The views of a scene show one set of named points, each view turned or mirrored, shifted and resized as a whole, with a little noise and some points left out.
(in the rows, 128 means zero)

Scene 1
View 1
modu: [150 130 174 185 122 126 122 170 144 118 127 133 134 164 122 132 114 117
 158 130 153 151 118 116 141 117 147 103]
kezav: [163 160 160 204 174  61 133 159 138  75 149 140 136 126 107 112 142  70
 147 139 125 169  93 115 131  78 132  99]
gopu: [151 129 174 177 119 113 118 174 147 107 138 136 136 158 118 124 119 109
 143 138 147 152 127 115 139 126 140 102]
mera: [115 137 188 186 121 105 115 205 178  87 165 157 127 172 119 110 148  93
 101 121 137 168 136 114 173 153 155  81]
Danet: [163 129 182 198 138 132 130 160 126 140 107 124 122 174 125 144  95 133
 203 108 146 156  93 117 133  87 159 100]
rek: [186  99 173 150 103 131 100 155 117 130 118 116 144 168 129 128  83 137
 184 141 156 131 126 122 103 142 113 124]
fug: [178 141 156 180 147  81 122 149 127  93 131 125 147 122 116 121 118  93
 161 156 139 153 109 119 109  95 113 114]
til: [203 106 173 171 128 128 113 133  93 149  92 101 138 161 129 144  63 144
 236 130 153 132  93 122  91  93 121 127]
gil: [132 119 183 163  95 121 108 195 167 100 153 148 137 172 122 115 130 109
 111 139 152 150 149 116 155 170 144  94]
fera: [153 143 156 211 125 153 151 151 132 157  75 117 133 147 122 172 100 134
 191 140 167 155 107 117 141  59 177 112]
bafat: [144 158 160 204 154  87 137 169 150  88 137 138 138 130 111 128 140  85
 135 143 137 167 112 115 144  86 149 100]
dofiz: [174 112 179 170 111 137 113 160 123 138 111 120 138 171 124 137  89 137
 189 129 156 141 115 121 123 120 139 110]
daki: [179 158 165 225 182  87 144 139 113 118 107 125 126 138 117 143 111 101
 211 121 137 171  69 117 121  30 155 102]
viza: [148 100 181 158  78 167 109 175 143 145 112 126 136 182 131 141  90 148
 160 135 170 131 142 121 137 153 148 112]
refad: [193 115 162 164 132 100 110 140 107 117 117 114 147 137 122 126  88 119
 191 150 149 134 108 125  93 110 109 127]
bape: [169 159 157 231 167 115 158 139 114 135  85 118 130 137 120 161 105 114
 215 126 147 171  72 115 130  20 175 105]
duved: [164 158 158 212 165  93 143 149 131 107 115 127 137 130 117 141 120  96
 177 138 141 166  89 117 128  54 150 107]
vegum: [160 174 113 230 145 129 178 128 127 137  57 108 153  86 112 191 119 107
 178 192 171 161 104 112 128   4 177 129]
fali: [135 155 173 221 149 124 146 172 149 123 114 135 121 164 118 145 124 109
 174 109 143 173  95 114 158  68 180  89]
Rezuz: [158 165 130 207 138 105 153 143 138 108  93 123 151  94 109 159 130  95
 147 189 158 156 119 115 130  51 153 122]
View 2
Danet: [140 132 142 148 127 133 100 121 149 121  90 143 154 110 128 135 137 175
  89 161 125 139  89 128 119 146 119 148]
til: [132 141 111 129  97 132 110 116 141 121  90 145 156 134 137 129 145 203
  99 164 130 156 137 112 135 134 136 150]
viza: [126 146 153 114 126 138  98 112 129  79 115 144 129  89 133 133  90 192
  94 160 129 107 111 132 120 160 133 123]
kezav: [111 128 131 142 112 155 107 113 156 143 125 120 151 101 132 123 155 115
 103 147 105 112  81 138  82 137  82 176]
mera: [115 124 164 131 140 152  84 105 141 108 140 135 139  64 127 131 102 128
  90 140  91  81  64 144  78 178  66 130]
dofiz: [126 138 134 126 114 135 103 113 139 105 104 142 142 110 132 130 120 184
  94 159 122 128 116 126 122 149 125 140]
vegum: [117 156 143 160 117 151 146 132 176 128  92  91 130 130 123 124 167 123
 115 184 163 125  74 150 112  95 171 218]
gil: [112 132 157 115 129 150  88 102 133  92 143 133 130  70 133 129  92 152
  95 143  99  82  93 136  90 172  84 121]
rek: [122 140 125 108 101 137 102 106 130 102 117 142 142 112 140 128 115 188
 100 154 119 122 137 118 120 148 119 133]
modu: [128 130 145 138 123 141  99 114 147 115 107 140 149 100 130 131 125 161
  93 156 118 124  92 132 109 153 108 149]
Rezuz: [109 148 137 142 111 157 131 122 164 125 116  99 131 110 129 121 150 118
 114 169 136 105  82 146  96 115 134 199]
gopu: [118 136 144 129 117 145  97 109 140 111 126 135 140  88 134 128 117 150
  96 150 108 104  95 134  96 156  98 144]
fali: [138 127 162 162 139 138 101 124 156 130  94 130 150  99 118 134 141 140
  89 162 125 126  51 141 102 148 109 162]
daki: [131 123 127 161 112 138 110 121 162 157  90 131 166 125 131 128 171 143
  95 158 116 153  80 128 105 134  99 174]
bafat: [115 128 143 146 121 155 107 112 155 132 124 117 145  92 132 126 141 115
 103 149 108 103  71 142  84 146  89 170]
refad: [115 138 109 118  89 144 109 109 140 126 118 136 150 122 141 124 143 170
 107 153 116 131 133 117 112 135 113 158]
duved: [123 132 134 155 115 145 113 122 160 144 102 119 153 114 129 129 159 133
 100 160 122 132  77 133  97 134 106 181]
View 3
modu: [ 95 110 135  97 136 104 150  94 161  89 141 138 152 138 152  95  83 150
  87 147 133 126 115 120  94 120 118 133]
dofiz: [ 85 117 141  89 126 121 179  82 163  77 159 123 177 160 160 118  68 163
 102 147 140 106 100 109 101 134  97 132]
Danet: [ 96 124 160  97 116 108 194  88 164  94 140 127 149 162 157  94  70 170
  95 136 102 123  93 111  98 129 115 123]
bafat: [105 109 140 112 157  95 135 115 163 108 114 147 105 120 156  71 103 118
 101 158 115 165 110 133  87  99 125 139]
daki: [105 132 186 110 129 115 195 111 171 104 122 136 102 152 177  77  89 150
 130 160  62 156  79 117 109 118 104 125]
duved: [ 99 117 160 112 146 107 182 110 163 104 109 140 107 145 162  80  90 134
 123 162  87 168  81 126  95 114 118 138]
fera: [ 92 113 138 108 131 106 220  74 159  98 104 123 146 178 127 107  45 167
 103 133 115 148  71 123  82 141 129 142]
bape: [ 99 132 176 119 131 110 234  95 164 110  96 128 108 174 153  86  62 157
 128 147  63 175  56 122  93 132 122 135]
kezav: [101 112 151 110 160 103 137 121 167 103 120 148 100 125 171  73 110 115
 118 170 104 167 106 128  98  99 116 139]
gopu: [ 93 105 128  97 143 102 132  99 161  90 149 139 152 127 157  96  92 132
  91 151 145 122 121 121  93 114 113 132]
refad: [ 81 114 149  91 147 138 170 102 172  68 159 131 163 148 187 122  94 132
 141 181 126 130  86 104 115 127  73 144]
viza: [ 85 102 111  84 130 109 156  72 158  75 160 125 201 156 140 126  57 162
  75 135 174  92 120 112  85 137 109 137]
fali: [109 121 157 114 125  87 176  96 160 114 112 136 116 146 140  62  77 162
  80 127  92 146 102 126  85 115 145 124]
gil: [ 97  96 108  92 145  91  89  94 156  86 162 144 169 112 147  91  93 132
  60 139 178 106 152 122  80 104 124 132]
til: [ 77 127 165  86 122 142 215  87 175  65 160 118 181 180 183 134  71 166
 139 165 109 113  69  99 118 146  71 135]
fug: [ 90 111 146 101 162 122 146 114 171  85 133 143 126 131 179  98 109 113
 131 183 120 159  98 120 105 112  91 146]
mera: [111 102 120  98 143  80  79 106 157 107 148 150 133  98 149  61 104 135
  48 133 151 117 164 131  81  95 142 121]
View 4
fali: [137  80  81 190 119  68  39 108 122 122 136 121 113 143  86 133 126 104
 168 167  92 147 112 132 131 138 138 108]
duved: [159  92  89 178 122  99  51 120 122 125 129 119 108 151  96 106 118 124
 139 129  85 125  95 139 137 119 131 118]
gil: [106 133 136 181 145 100  78 103 123 155 103 119 142 130  87 131 184 106
 152 166  85 164 181  74 121 141 180  30]
viza: [ 85 142  91 167 143  83  72 131 147 155  80 131 126 134  89 155 134 137
 158 149 105 216 153  85 100 119 171  32]
til: [145 109  75 138 123  94  79 144 152 132  74 136 102 146 115 128  78 179
 146 104 105 195  74 137 115  98 133  90]
gopu: [128 117 119 173 136 104  72 111 127 145 108 121 131 142  91 123 151 120
 145 149  89 156 145 100 125 130 162  59]
Danet: [131  90  78 164 117  66  60 122 141 131 100 127 110 138  98 138 107 137
 173 146 102 183 101 129 122 129 140  87]
kezav: [168  99 121 181 130 118  68 107 113 131 128 117 122 150  97  96 147 113
 128 133  76 107 115 127 142 125 141 102]
Rezuz: [141 116  72 196 139 116  43 137 120 125 137 119 101 169  81 103 123 114
 114 115  87 127 104 124 128  96 134 116]
refad: [152 121 117 138 131 120  93 129 138 146  78 131 115 146 116 115 114 168
 130 104  92 168  99 118 127 105 147  70]
bape: [152  73  49 177 115  74  39 131 130 110 127 125  92 157  95 117  83 134
 152 129  96 150  67 159 130 111 117 141]
mera: [125 111 147 195 135  97  67  86 112 147 129 113 146 131  84 125 194  86
 158 186  79 131 181  86 133 155 174  49]
fug: [164 118 121 162 133 126  80 119 120 138 107 125 120 153 106  99 138 138
 120 112  78 126 108 119 136 111 149  89]
bafat: [155 102 116 191 133 109  58 109 110 133 138 116 122 150  89 101 156 104
 134 143  77 115 130 117 139 129 149  98]
daki: [178  67  93 163 111  83  64 112 127 119 117 124 106 142 106 106 102 139
 154 133  90 132  72 156 141 126 124 127]
vegum: [128 117  23 207 142 107  14 166 120 112 149 125  83 188  68 105  87 116
 104  89  92 140  79 145 123  67 119 153]
modu: [125 111 103 173 129  90  70 116 130 142 103 121 123 139  92 129 139 123
 156 149  92 165 136 104 124 129 154  70]
fera: [108 105  38 186 131  72  32 142 138 122 119 129  97 155  82 139  97 127
 154 132 104 185 102 132 114 103 136 106]
rek: [120 135 111 139 132 107  98 131 148 151  63 131 122 135 112 134 121 165
 149 120 100 202 122  99 112 112 161  43]
dofiz: [117 118  92 152 128  87  77 128 147 143  81 129 116 138 103 139 115 151
 157 132 105 198 117 112 110 119 152  60]

Which points are out of place in each view (at most two, in the order of its rows)? Write none if all are in place.
view 1 | kezav, daki
view 2 | modu
view 3 | none
view 4 | til, Rezuz
